Points, in no order, along strands that fork, close into loops and pass close to each other.
Two points are linked if the straight distance between their rows is under 85.7. Some points are linked to none.
lasi: [-28 -19   4 -50  18  -9   9  16  29 -31 -10  54 -21  -6 -20 -22 -22  -5
  -9   6]
Vevel: [ 32  30  -4  31  42   5 -17   5  15  -3   4  -6  37 -26  -5 -16 -30   6
   2  12]
kifaf: [ -6 -40 -37  17 -40 -10  -7 -26 -22  -4 -28  -2 -33  35  27  20   8 -24
 -11 -19]
Daba: [-55   0  24  16 -23 -15  16  -9  45  -4  12 -22 -39  -8 -28   4  20   8
   4  -5]
rabo: [-12  12  10  37  29  17 -34   9 -30  -3  13 -11  14  17 -32  -1  -3 -34
  27  28]
tur: [ 35  56  29  17  55 -11 -21  -3   9  -3 -55   5  13   3  -1 -32 -50  -6
 -25  -6]
Kemab: [-13  24   3 -13  -6 -22  32  20 -11   8 -49  -2 -20  -7 -10 -14  16 -34
  -3 -23]
deg: [ 55 -14   9  19  49 -33   5  29 -21  30 -60  15  31 -35  42   4 -66  13
 -12  35]
Bet: [ 26   7  23  30  16  35 -20 -23  -7  32 -24  -5 -29  22 -20 -25  66 -22
  17  -2]
katu: [ 18  -3  -4  -9  10  20 -16 -30  25  41   7 -56  21  -1 -45   2 -20 -25
 -49  15]
mimud: [-26 -14   2 -53   1   1  -2  13  32 -39  18  20  -8  16  17  30 -71  35
  54   7]
mafu: [  9  34   7   5  -7   2 -78   5  -5  12  27 -23  -4 -48 -36  -6   7   1
 -42  22]
Bav: [ 26  -9  19  34  32 -50 -45 -30 -17  20 -27  -9   3 -13  -8  -7 -40 -12
 -26 -23]
pog: [-13  20   9 -41 -25  33  45   0 -18 -26  11  17 -24  69  28  32  44   5
 -27  17]
Lada: [ 17   9  31  45  -7  21 -31 -37 -13  61  43 -33 -28   8 -21  32  60 -13
 -45  29]
goze: [ 31  28   3  50  -5 -27 -36 -36   2  -3  -7 -18 -22 -18   8  -9  36  18
  30 -26]
bur: [ 14  -6 -20  21   8   2  -5 -34  33 -28  15 -12  49   6   7   6 -52   7
   4  30]
Lopar: [ 14 -31 -24 -39 -54  43   7  23  -4   1 -17   3 -14  -3  11  -9  36  30
  35 -22]
nito: [ 46  18   5  -6 -12 -11   8  36  13  -2 -24   9  55 -55  23  -1 -51  43
 -16  26]
Fud: [-10 -39 -41   2 -39   2 -22  -6  15  -1 -29   3 -19 -45  -7  -7  -9 -24
  -7   6]
nuse: [ 14  25  -8   9  62   8 -14  -5 -30   4 -12   7  -7 -31   9 -31  31 -24
  19   5]
mezi: [ 14 -15 -33  13  35  29   8 -21  14  -1  30  30 -34 -40  38 -34   4 -14
  13  14]
vob: [ 35  16  22   6  59 -39 -33 -17   0  -9 -21 -35  40 -34 -35 -20  -3   7
 -26  28]
Tupo: [-31 -10 -32 -25  21 -22 -23  38 -44  -2  18  15 -25 -13  10   4   9  -4
  -2 -14]
tolu: [ 24  17  -6  10  27  31  10 -20   7  46   8 -42 -22  48   6  11  27 -11
 -18   9]
bogi: [  3  19 -16 -11  22  21 -16  67 -39  30   6 -37  15 -19  17  20 -21 -10
  23  -8]
viduv: [  3  31  21  29  22  16 -59 -22   9  19  11 -25 -25 -30 -55  -9  14 -22
 -10  18]
fedu: [ 28  23  -9  -7   4 -10  23  26   6   7  -9 -25  40 -33  32  34 -61  26
  -7  22]
fulu: [ 33  20  -2  16  52  13  -5 -27 -14  31 -19 -25 -10 -48  14 -31  12 -38
  21 -14]
zadid: [  5  -2 -30  27  35   2  -4 -30  18  -8  11  22 -21  -8  39 -25 -25 -12
  -4  -8]
peka: [-35  -7  -5 -39 -61  29  -2  30  24 -30  12  23 -32   0 -21  29 -15  -7
  14  25]
vafe: [-61   0  17  12 -31  -2   3  -9  24   2 -14 -14 -14  -1 -36   8 -15  -4
  24 -29]
bev: [ 19 -33  -7 -22  12 -34  26   8  15  40   9   2  13  26  -5   8 -25   9
 -54 -12]
rafav: [-31 -27 -14 -42   0  48  10   2  28  11   7  20 -28  25 -29 -23  36  -1
 -54  20]
Vilo: [  5 -20   5 -15  18  -4 -24 -15  14  27  13 -46  28 -31 -16   0 -10  10
 -21   7]
peb: [ 47 -20  -2  36 -14 -22  25   0  -1  22   7  24  37  -9  22  -5  -1 -20
 -19   1]
Vik: [-35  -8   5  -2 -47   9  20  -6  30 -11  20   9 -67  34   2  18  48  26
 -18  13]
Sifez: [-48 -17   9 -27  -6 -30  42  26   9 -13  28   9  12 -11 -14   7  -4  12
 -12   2]
roram: [-19 -32  16  22 -31  19 -13 -19  20  20  24   0  15  25 -53   6   7 -20
 -29  10]
lib: [ -1  21   6 -21  22  21  -2  49 -31  14  12   3 -17  28  11 -11  41  12
  -4   6]
Vanu: [ 30 -25   2  51 -18 -12  19  -9  -9  29  31  26   8  -6  10   6   0 -55
 -33  16]
seba: [ -6  30   2   8  62 -25  13   0 -13  12 -11  24 -14  -4   7 -40  -7 -22
   4  -4]
nom: [-30 -16  15  23  18 -14  20  31 -11 -42   2  22  20 -29   4 -12 -15 -13
  69  -4]
ruto: [-12  -1   1 -14  38   3  -2   0  50   1 -20 -20   5  11  -8 -18 -55  19
  19 -12]
libu: [-15  13  11  30  12 -12  -9 -34 -24 -44 -29  29  43 -35   5 -17 -34 -43
 -16   3]
Rig: [  3  22  24  29  -7 -19  16 -46  23  11  10   7 -37  27  -6 -11  52  41
 -37 -14]
Gazug: [ 17  26  34  14  23  21 -26  15 -39  29   5 -21  29 -11 -40   2  12 -40
  11  25]
suv: [ -1  20  11   4   3 -22 -16  42  17 -19 -19  35  -2 -25 -12 -32 -12  -4
  27   7]
pas: [ -1  45  19  -2   1  -4  -2  12 -10  -1  -9   5   6 -40 -19 -29  31  19
   0 -25]
bidot: [ 18  10   1  -7  30  35   1 -20  52  23   3 -22 -17  -9 -13 -21   8   6
  15   3]
Bevug: [-47 -13   3 -19  29   3  -9  44 -26   4  22   2 -23 -29   6  -7 -20   9
  13 -31]
pum: [-31 -19  -9 -55  30  20  33   6 -14  -4  20   1  17  35  14   2 -11  -9
  11 -11]
Kipig: [-20 -18  -9  -6  -7  35   3  -2  18   4  34 -42 -24  36  15  37  38  42
  23  17]
seput: [-16 -29 -14   1 -43  -4   0   3  16   2  21 -37 -42  64  27  42  24  54
  16   8]
todo: [ 27   5  24  20  -4 -19 -28   8 -22 -14   6  46  50 -13  -9 -42   6  31
 -10 -20]
belub: [ 20   1   7  29 -41 -32 -30  53  -9  16  12 -10  18 -20 -12  23  17   3
  23   7]
repuz: [  6  -8  -7 -41  -8   9   3  30  -4 -26  -7  14  39  -8  14 -21 -25  23
  25   4]
rovus: [-25  25  -8 -47 -19  15  47  27 -18  -3 -20  13 -15  20  -2   4  23 -16
 -13 -16]
pofup: [ 14  41  16  24  37  11  -4 -12   4  18  36 -20 -10  47   7   8  35  19
 -30  11]
danal: [  6 -22  11   6 -31 -10  15   0  15 -30  30  34  31   3  12  -9 -18  46
  39 -20]
zona: [ 43 -16  -3  27 -15  26   4 -29   2  43  23   6 -13 -13  11 -17  22 -12
   2 -10]
rufa: [ 23 -30  -5  30  11 -15 -42 -25 -10  16 -16   3  15  12   9  -5 -36   2
 -26 -21]
Gufop: [  5  51   1   5  25 -23 -51  17 -16  23  34 -18 -20 -20  -8   3  12  20
 -47   0]
Rigov: [  8 -24 -16  24 -26   8  12 -12   9  -3  33  52 -17   7  23   0 -10 -30
 -15   5]
fugi: [ 38 -12  36  47   9 -29 -45 -33  -3  46   2 -40   0 -22 -41  15 -33 -42
  13  12]
pubid: [-17  39  16   7 -16   4   0  19 -28  38 -19 -22  11 -17 -27  -5  34  16
   7 -31]
sezik: [ 24 -35 -23  17  22  37   1   5  -8  -6  22  36  15 -33  30 -33  -2  -9
  25  19]
Kivi: [ 20  21   6  36 -34  45   0 -20  -1 -10 -38  18  46  -5  13 -14 -23 -31
  26  -3]
gasu: [ 32  23  22 -17  50 -24 -27   6 -10  17  -5 -24  38 -17 -40  -2 -14 -30
 -46  46]
Dak: [ -2   8  -1  40 -10   0 -15 -17 -17  11  -8 -22 -42   6  18   1  28  37
  30 -53]
Tevev: [  4  17  15  -7 -10  -1  31 -27   7  30  -9  13 -14  27  -4 -26  53  14
 -31 -34]
mimu: [ 40 -49  12  20  41 -28  -4  10   0  13 -56   9  47 -29   4  -6 -51 -15
  -2  19]
Tavab: [  0  45   3  25 -19  -6 -12 -28  -3   5 -56 -12 -29   8  15 -10   8 -17
   1 -53]
Tudu: [ 34  17   2   0 -52  12  13   8  13  51  12 -11  -9 -26  -2   8  12  22
 -16 -27]
pame: [ 40  -5  -4  36   2 -11 -59 -23  -1  31 -29 -35  -4 -21 -27   5 -11 -36
  12   8]
lal: [-29  24  36  12   2 -28 -15 -47   7 -13 -11 -30  17 -18 -43 -21  19  24
   3 -34]
nosu: [-25   9 -20 -40 -71  24  -5  35  22 -16 -24  15 -47  -6 -10   7   1  11
  11   3]
Padu: [ -2   6  -7  34 -30 -29 -10  50   5   8  24 -35   0 -12 -11  45  -9  -9
  20  33]
Fari: [-29 -12 -18  -5  38 -14  10 -36  11 -40  -5  33 -29 -11  33 -13 -26   0
   6 -25]
vigu: [ 26  32 -21 -14  14 -19 -25  16 -15  23 -12 -11  -6 -20   3  -9   9   6
 -48  -5]
nuv: [-17 -39   8  25 -23  35  20 -13 -20   3   0  17 -15  53  -8   2  54 -17
  -8   4]
makef: [-42 -15   0   2  14  -4  12  15 -22 -43  38   8  28  -7  15  26 -18 -13
  44  13]
mif: [ 45  -9  15   8  16 -30 -17  35 -22  24 -76 -10  27 -45  30  23 -53  19
 -26   9]
seno: [-38 -21 -12 -21  14  12  -7  -1  42 -35  -6 -32  16   1 -13   8 -64  25
  25  -1]
delur: [ -2 -35  -9  12 -53   0  -1  15  22 -15  29  16  -1  -6 -21  -1  32  33
   8  17]
vuguz: [-30  21  12   5 -25  14  15  14 -15  20   9 -50 -27  25   7  43  11  20
  35 -26]
vuge: [-36 -17   6 -39  39 -24   6  14  16 -38   1  50 -34  39 -15 -40   1  12
  -3  13]
masud: [-36   3   7 -28  -9  11   9 -10  27 -53  24   3  -3  39  17  33 -23  19
  33   7]
Fef: [ 25  -9   2  -3 -14 -17  45   7  38  -3 -18  43 -11   2  11 -18 -15  -5
  34   2]
satel: [ -8  19  15 -25  25   9  24 -13   0  26  31 -20  13 -33 -39 -15  36  -6
 -15  20]
zile: [-22   3 -36 -28 -11  -6   3  -8 -23 -52   2   7 -50  13  52  31  27 -11
  26  12]
kibo: [ 12  18 -27 -14  -8   3   4  19  -9 -34  -1  -1   3  -5   4 -14  46   7
  18  27]
Leg: [ 20  48 -18 -25  10 -23  24  14  37 -29  -7  -3 -25  66  14   4  15  31
   1   6]
mufat: [-12 -10 -21 -41  -1  -4 -14  11   3  17   1 -37  23 -23 -19  18 -28  33
 -32 -10]
pezo: [-24 -11   5 -25 -15 -10 -19  18   7  15 -14  -3  16 -11 -31 -10 -23  24
 -16 -28]
gusu: [-11  -8 -24  -7 -19   3  36  25  27  -9  -6  -4  -8  -7  10  23 -33 -33
  20  46]
tuvet: [-25  20  18   2 -14  -7  10  32 -25  34  -5 -41 -18  12  -8   9  43  38
  22 -27]
vugot: [-12 -34 -15 -29  -9  -7  34  21  26  19 -10   9   4  17  -8  21 -47 -20
 -38   3]
baf: [-32  -5  -3 -28  24  -4  -3   7 -18 -43  20  54 -15   1  13 -36  45  35
  11 -12]
tomen: [  2  28  -6 -24  10 -21   2  26 -34 -18  12  15   1   4  54  10 -14  29
  12 -18]
leb: [  0  -1   0  -7 -48  18  32   2  24  39  -1   2 -50 -17  10  -5   6  21
   1 -24]
Zus: [-20 -18 -14 -11  57  -6   4  27  -7  23  43  -9   3  27   8  13 -29  14
 -22   2]
rin: [  9 -33  18  23 -52 -27  23   4  36 -22  11  28  14  15  -9   1  13  26
  33   2]
Sudam: [-29 -21  -5 -30  35 -21  38   2  -4 -49  31  47 -19 -14  32  -8 -23  -8
  23   6]
mor: [ 28 -14  18  23  30  12 -15  13 -24  45   4   0 -23  42 -14 -10  58 -21
   9  17]
Rafi: [ -7   9  11  -2  35 -27 -14  35 -20   2 -61 -30  38 -17 -10   2 -44   1
  22  -2]
pef: [-18 -21 -10  10   6   1 -20 -13  17 -34  11 -25  39 -18   7  24 -62  23
  15   3]
vava: [ 37   8   6  43  21   8 -15 -20  22   2  48 -14  22  40  -2   0  15  27
   0  21]
palu: [ -4 -39 -25  13 -43 -13  -7 -16  13  11  -7  19 -36 -23 -12  -3  22 -28
 -39  -1]
Gevek: [ 16   1  24   3   0  -4  11 -22   8  51 -13 -42  29  11 -53   3   6 -34
 -23  12]
borat: [-30 -19  -8 -32 -36   4  37  17  25 -14  11  21 -35  19  -6  30 -28 -30
  25  26]
biga: [ 27 -14  -7  16  26 -18 -28  15  11  20 -59 -31  37 -18  -6  -8 -46 -15
  35  13]
bov: [-19   4 -14 -30  26 -20 -12  22   1   9  31 -38   1  12   7  25 -26  41
 -41   2]
geki: [  7  -1  -9  -8   6 -10   9  20 -25 -33 -43  20  22  -7  65  28 -76  -1
  28 -14]
fuz: [-16  11  11 -28 -28  14  -5  38 -21 -49 -25  41  28  15  18  -7 -36  28
  11 -25]
takad: [ 47 -18  -8  -1  36  30  14 -19   4  63   2 -45 -18   6  -8   1  57 -25
   4  19]
keve: [ 38 -22 -41 -34  20  16  -2  23  -2 -11 -31 -32  40   6  47  26 -66   4
  31   5]
Gak: [-25 -30  -7  12 -25  17 -16 -30   3  11  42  -5  -9  19 -38  14  38 -21
 -59   8]
nuz: [ 45   1  13  32 -12 -30 -44 -29 -31  19 -47 -37  32 -41 -11 -12  -7 -36
   9  -9]
Gofaz: [ 24  35  17  17  60 -37   0   0  11   4 -49  29  -7 -23   9 -33 -38 -23
 -18   3]
reziv: [ 13   7  11  55 -29 -49 -41   3 -30 -14   2 -11  36 -13  -7  14  17 -11
  13   8]
mas: [  9  34  22  24   9   4   7 -25  -1  24  17 -30  -6 -13 -34  -7  70  -3
  -7  16]
Bama: [ 12  -1  27  -5  14   7  21   9  34  19 -29 -24  49  -2 -48   0 -31 -11
 -13  18]
purur: [-14   4 -13  46 -58 -27  -3  -5 -33  -3  -8  34   3   0  14   9  15  -3
 -14 -41]
Momi: [-16  -2  18  22  32 -16  35  17   7 -28  31  58  12  19   3 -11 -44 -14
  -3   1]
tev: [ -4 -18 -20   3 -35 -27 -19  25 -51 -34  -8  58   3  11   9 -17  27   0
   2  -7]
beso: [-43  15   8   7   2  14   2 -47   1  -1  -4 -43  11   2 -25   0  34  16
  24 -21]
tupa: [-16 -53  -7  -2 -34  19  23 -17  17  15   7   6  18  23 -13  16 -17 -36
 -50   9]
rudov: [  3 -52  -5 -27 -35   8  39  -1  10 -26  10  37 -17  62  29  14  -6  -4
  25   0]
salal: [ -5  12  -2 -89 -17  37  47   7  -6 -17   4  26  -5  38  50  29 -43  -7
  39   0]
razo: [ 25 -17   6  22 -34  -6  21  -2  11  10  14  16  53  -8   7  -1 -26  14
  -1  -9]
vifor: [ 35  23  -4  15  -2 -10  -7   2 -12  31 -27 -18   3 -20  18   5 -11  -3
  -1 -10]
Rakev: [-38 -43  -6 -40  49  -6  34  10   7   9  37  20 -13  30   6   3 -19   1
  -7  -2]
Kodir: [ -3 -25 -26   7 -44   6   8   3  -3 -29  28  23  -7  -4  19  10   3  -4
  -6  18]
vis: [ 55  17  -1   9 -20   1   4  25  22   2 -43  27  25 -45  47  -1 -69  20
 -26  10]
sop: [-25   2   7  13  -6  35  14 -45  23   5  19   2 -25  11   2  -7  -4  -7
 -17  -6]
musod: [-15  15  23  29 -40  22  15 -31   2 -45  11  -5  29  16  -7   9  46  22
  29 -12]
ganes: [ 17 -30 -28 -13  29  18 -21  26  -5   5 -30 -24  26  13  24  -2 -37   9
  24 -21]
pob: [-14 -20 -10  26   1   7  -4 -16  17 -10  32 -22   0  43  -3  11  35  13
  11  26]
Fifu: [-27 -17   1  39 -13  15  17   4 -11 -43  -3  38   7  16   7 -16 -13 -34
  68   2]
mador: [ 31  56  16   6  37  22  -7 -41 -15  27  -3 -31   6 -28 -23  -6  26 -68
 -37  29]
sovab: [-19  10   5 -17 -25  44  29 -19  22   7  -1  -7  -9  48 -10   2  -1   9
 -21 -24]
Vit: [-13  16   5  34 -10   0 -13  29  -7  21  32 -50 -14  11   8  53  16  10
  28   7]
gol: [  2  -2 -32 -10  24  -4 -23  14 -50 -16  24   9  11   1  40   3  10  23
   0 -14]
Tomip: [-28  19 -39 -51 -17  -9  21  14 -20 -33 -28  -5 -46  -3  13  20  27 -22
   0   4]
sed: [-28 -10  10 -64 -14 -29  -6  14 -27 -76  28  30 -13  19  30  24  -4  31
  33   2]
sinif: [ 32   7   4  29  -2  50 -55 -29 -16  42  -8  14  -3 -35 -32 -26   5 -46
  -9 -11]
mani: [-26  -6 -22 -10 -17 -17   3   0 -26 -12  17 -30 -18 -19  19  17  60  35
  11 -16]
ped: [-17  13   1  -6  26   4  -9  64 -29  13  -5  -6   3 -33  26   5 -45  17
  35  -7]
luzu: [-23 -52  -4 -13 -42  19  13  -4  12 -12  12  16 -33  42  -3  16  57  -1
 -21  23]
tep: [ -1 -14 -15 -24 -18  48  -5 -25  37  -9   2  33 -29  -5 -30 -39  36  25
 -32  -4]
vonit: [ -9   6 -25 -16 -10  30  22 -42  40 -28  34  16 -23  22  14  11 -30  -2
 -37   6]
mivav: [-12 -31 -49 -33 -40  18 -17 -15  10 -18 -12  -8   7 -37 -18  -8   8  -5
   1  -7]
Pud: [-10   5  -5  35  -5  -5 -23  12  15  -3 -33  39 -31 -18  -3 -10 -35 -16
   4  -9]
vureb: [ -1 -12  -3  46  34  -4 -29  14 -18  10   9  24  26 -10 -15  -2 -16 -57
   5  40]
Rim: [ 34   5 -17  12   9 -34 -14   2 -18  30 -53 -23  13 -59  23   6 -35  -5
 -25  -8]
nazed: [ 10 -25 -35  12 -13   4 -25 -39 -15  11 -23 -20   0  34  28   9 -25  -4
 -34 -38]
bana: [-17 -15 -36 -47   4  50   8  -2   9  -2  29  -1 -13  10 -17   5  31  -3
 -35  40]
fif: [  8   8 -18  38 -44 -26  -9  -2   0  -7 -16  39 -28 -24  17  -7 -31  -4
 -16 -26]
rur: [ 20  20 -24 -20  26  -1   2  26 -10 -26 -21  24  15  12 -15 -32  55  -8
  -1  38]
mab: [-15  19 -20 -66 -21 -16   5  12 -34 -76  13  29 -35  22  42  41   7  12
  41  17]
Temaz: [ -4   6  20   9 -24  -7  -7   8  15  31  38  -2  18  -7 -42  18   5  12
 -40  21]
dorod: [ 51   9  -9  49  20   5 -44 -24  18  -9  -3 -11  45 -17  14   0 -46  -2
  14  24]
mefak: [  9  47  47  27 -21 -38 -27   8 -27  -2 -11  30  26 -31 -22 -30   6  21
   4 -40]
Vemi: [ 40  -5  11  31  -3  35 -46 -28 -30  46  36   8 -17 -10  -5 -18  21 -22
 -37  -3]
gek: [-27   2   3 -37 -25   4  41  22 -21  -5  -1   6 -30  48   5  42  33   2
  -6   7]
bisef: [ 20  13  24  43  -3 -31 -57 -17 -14 -11 -29 -32  41 -10 -22   6   3  -3
  31 -20]
ger: [ 58  39   9  -4  38  21 -23 -35 -13  37   7 -32   9 -51  -1 -23  15 -44
 -19  12]
gevi: [ 22  -3   4  27 -25  10 -23 -33 -12   5  -7 -38 -23  61  25  15  39  46
  28 -35]
dodud: [-28   2 -10 -52 -42  26  10 -14  24 -31  14 -10  12  39 -16  37 -29  -1
 -44  10]
zike: [  4  22  18   7  37   2  17 -17 -29 -22  -8   4  67  -1  37  -5 -53  -4
 -24 -11]
Femu: [-52 -42 -10 -29  -1  28   5 -20  19 -45   7 -26   9  34  -5  27 -34  15
  50  -2]
buvit: [ -8  37  -6 -36 -15 -14  47  14 -16 -28 -11   5 -24  20  57  32 -11   5
  24 -20]
Tesu: [ 21  21   9  -4  36  19   1  30 -16  19   8  -1   8  33 -26 -24  49 -10
   1  24]
Divo: [  6  -3   7  12  17  19 -34 -22   7  27  -6   8  -3 -29 -44 -26   6 -23
 -12  13]
fabu: [ 13 -13 -21 -33  -5  16  21   1 -31 -29 -35  -9  56  -6  53  28 -47   1
  27  -1]
mim: [ 20  31  46  27  10 -31 -27 -52 -10   9 -21   1  35 -13 -37 -28   3 -23
 -19 -20]
Kapu: [ 15  18  -3   4  51   7  -7  -1  45  21  13 -20   2  -8  -1 -12 -32  26
  20  -6]
gur: [ 21 -10 -37  20 -13  20  -8  21  16  16  13   0 -16 -53  26   8 -34 -15
  13  26]
kemud: [ 32   7  -3   4  -4  -7  12  24  12  -4 -52  38  -1 -23  51  -5 -72   1
  10  -8]
Fese: [ 16 -48  -4  32  23  -3   2  17  -8   2  12  37  20 -34   4 -29 -18 -34
  27  19]
bel: [ -3  21  11   6  13 -62  -3   3  -7  13  -8 -29  18  -6 -41   0  35   0
 -16  -5]
dava: [  4  12  -8  11 -10  11  35 -25  28  35  18 -22 -46 -43  12 -21  22   9
  26 -40]
Vir: [ 15  20  36  15  56 -33 -22 -39  -6  37 -20 -46   9 -18 -14  -5 -45 -19
 -25 -34]
Sok: [-19  -7  26 -48   1   4  27  43  40 -25  -9  41  -6  19  17  10 -85  14
  38   7]
nosib: [-12  14  16  21  15 -24 -24  19 -15  -7 -24 -31  53  -2 -20   3 -11  26
  45 -16]
soru: [-17 -55   9  -3   8  10  27  12 -36  19  20   9 -14  44  14   2  45  -1
  12 -19]
beran: [-17 -18 -36 -19 -27  22 -38 -12   8 -29 -22  12  -2 -14 -38 -29  36  11
 -34 -10]
botar: [-27 -12  -9 -60 -57  36  -5  11  -1 -31  -8   2 -22   0   5   3  32  24
  46   3]
Fasi: [  7 -25 -27 -11   3 -21 -28  47 -27  16   7  11 -14 -25  -3  -6  41   2
  -3  21]
dit: [-13 -29  22 -13   2 -10  39   2 -14  33   5   4 -30  45  -7 -10  46  20
  -1 -31]
zuz: [ 19 -28   3  29 -40  16  35 -19  21  18   9  14   1 -34   5   1  30   3
  33 -12]
pefez: [  9 -25  11  31 -23  -3  -7  -2  22  24   0 -38 -52  63  19  20  37  54
  18 -19]
tofab: [ 17  17 -22 -39   3  25  34 -18 -13 -28  10  18  -9  56  38   7  34  -7
 -24   9]
lan: [-31   2   8  -1  21   9  15 -30 -28 -48 -21  11  52  -8  27   0 -41 -16
  -3 -16]
taket: [-21   9  30  59   0   2  26  25   2 -32  24  59   9  24   3  -5 -25 -20
  31  10]
vam: [-57  -3  17 -18   8  41  30 -15  22  -9  36 -22  -1  11 -22   0  31  25
  -4  15]
sev: [-33  -6  -6 -36   9  36  41   9  15 -15  51 -22  -7  10 -12  21   9   2
  -2  33]
Deva: [ -9 -11 -25  -7  -3  29  -7  20   1 -13 -13  -2   8   5   8  -4 -15  16
  33 -21]
kave: [-16   4  34  30 -10  31  -5 -15  -9  24  -1 -23 -22  -1 -22  -1  63 -22
   2  10]
Meda: [-18 -16  28  -2  15 -55  24  15  -8   1   3  13  28 -36 -30 -11 -14   2
 -20   4]
siveg: [-39  -9   4 -32  -8 -32   9  15 -20 -70  25  12  27  -7  26  25 -18  18
  28  -1]
Kis: [-10  -8 -25  -6  13   0 -30   3 -23 -35  42  29  14  -4   8 -28  37  37
 -21  -1]
zafot: [-19 -10   1   3 -53 -19  -1   4 -41  -6 -16  33  13   7 -10   4  39  -8
 -21 -27]
gasuf: [  8  -6   0 -18  10   7  36  22   6   7   2 -16  42  20 -18   8  -3 -30
  -7  31]
Tipuv: [ 17  49  14 -10  33  -8  -2 -25   2  18   6 -25  35 -13 -19  -5  -9 -41
 -69  25]
Riris: [ -1 -12 -11 -25   5   4  27  -1   4  -3   1  -1 -36  22  38  -1  24  44
  32 -32]
Bod: [ 24  -9   8   0  22  25 -22  -5  40  26  26 -25 -19  14 -20 -21  49  30
   8  13]
Keri: [ 26  -9 -24 -11  -7 -15  34  15  39 -10 -17 -17   9 -28  26  23 -49  -6
  11  36]
las: [ 37  31  17  41   8   7 -33  31 -13  58  14 -40   7 -11 -27  14  -1 -24
   1  27]
fusa: [-42 -32   8 -48   5 -19  16  25  10 -26  17  29   2 -15   1  -5 -48  24
 -15  -8]
Bote: [-35  20  -6 -29 -15  22  32 -30  21 -21   7  22   9  12  -3   9 -41 -14
 -52   4]
Daku: [ 29  23   1  15  20   0 -33  31 -22  50   1 -57  14 -28   3  26  -7  -2
  10   7]
Teb: [ 30 -28   6   5   9 -10 -23 -15 -13  -8 -31  31  39 -16   7 -30 -26  15
 -22 -22]
futi: [-37  11  21  24 -10  -5  19 -41  32   0  -2 -40 -30  -3 -23   0  54  39
  24 -22]
Dep: [ -6   5   3  40  17 -17 -33 -49   3 -31  -6  12  15 -36  -2 -19  -8 -30
   1   9]
Fodi: [-10  25  26  35  17 -40 -18 -48   5 -18   3   1  10 -25 -40 -35  14 -14
   3  -9]
baz: [  6   0  27  35   4   2 -34  -1  -9  47  57 -21   4   9 -35  14  33   6
 -32  18]
kov: [ 40  53  40  22  27 -18 -34 -16   4   6 -20  -3   0   5 -26 -21 -11 -12
  -2 -13]
gegi: [  6 -23  -3 -55 -28  38  46 -11  25 -19  26  49 -10  28  38  15 -33  -7
  27  16]
gesup: [  6  16  -6 -58 -13  -3  27  23  -9 -27  -6   6 -22  53  49  45 -40  17
  48 -10]
gava: [  9  28   5  33  -4 -25   2 -32  20  -1  27   1 -22   1 -27  -5  47  -4
 -28  12]
sug: [-16   4  -7 -11 -23 -39 -12  46 -42 -61 -19  60   3  -8  23 -12 -21  18
   2 -14]
kunu: [ -3  -6  11 -18  10 -27  53   7   6 -40   6  60  -1 -11  43 -18 -49  -5
   2  10]
lobet: [  8 -26 -20  -4  -1  -1  47 -29  20  14  35   2  -5 -43  16 -16  30  15
  22 -18]
Luru: [-39 -13   9 -10  36  -8  -4  -4  -8 -40  26  54 -44  35  14 -28  30  13
 -16 -15]
gise: [  0  34  25 -13  24 -57  16  13   2  11 -36 -28   5  -6 -43 -15  19 -29
   8  -5]
Som: [  1 -40 -24  16 -33   4  -9 -37  17  33   2  -7 -38   8 -24   5  32 -15
 -63   3]
Zuvok: [ -5   5 -27  20 -29 -11  -5 -25  -1 -11 -60 -13 -19   9   5  14 -16 -33
   2 -26]
duvep: [ 18  31  24  21 -29 -49 -22 -14   1  14 -31 -48  25 -27 -45   9   4  -4
 -29  -5]
vizot: [ 20 -16 -31  -4 -14   5 -18  38 -33  11 -14 -13 -19  -9   4  -3  49 -12
  29  13]
fof: [  7 -50  -5 -13 -35  34  51 -25  10  20  12  27 -29  30  29   2  15  -2
  20 -12]
tive: [ -3 -16 -16 -20  24  13  38  17 -19   5 -13 -16  14  34   8   9  -6 -39
  18  14]
ruzam: [  2  22 -11 -34  24  55  20  15  -3  12   7   7 -31  57  22  -1  14   0
  -8  15]
Lares: [  2  43 -13  -7 -11 -34 -24  42 -18 -43 -32  52 -13 -21   7 -20   0  14
   3 -20]
gufu: [-35   2  26 -16   4  26  22  -6  15  36  33 -30  -7 -23 -50   2  36  12
 -19  -3]
lup: [ 21  38 -10   0   1  -9   9 -28   8  -8 -32  -3  -8  29  10 -11  22  -2
 -24 -24]
Lodu: [-24   1 -20 -49 -13  17  13  -4  25 -15  -6 -17   2  58 -22  19   5  21
 -27   3]
zasov: [-31  -8  43  37 -16  29  -8 -37 -14  39  31 -26 -40 -19 -39   4  73 -16
 -41  20]

A tip is a point with one link. Name the tips that can be reached along the links from each point below, in the order of the rows.
Rakev | pezo
Keri | Lopar
Fodi | vob, vafe, zike
Vevel | Sok, Bod
Dak | goze, takad

How many points has the smallest loop of links through each point below? Write 0 if it is on no loop.
Rakev | 11
mivav | 20
fif | 8
bur | 7
vonit | 6

Name the points in between on the shortest way along the links from the first point to the second, in order.
leb; Sudam | dava lobet zuz zona Vemi sinif Divo viduv mafu Gufop vigu vifor Daku las Gazug rabo vureb Fese sezik mezi zadid Fari
mor; Vemi | Tesu rur kibo vizot Fasi Tupo Bevug ped bogi Daku vifor vigu Gufop mafu viduv Divo sinif
Tipuv; libu | mador ger fulu nuse seba Gofaz tur kov mim Fodi Dep
Bav; dit | rufa nazed kifaf Zuvok Tavab lup Tevev
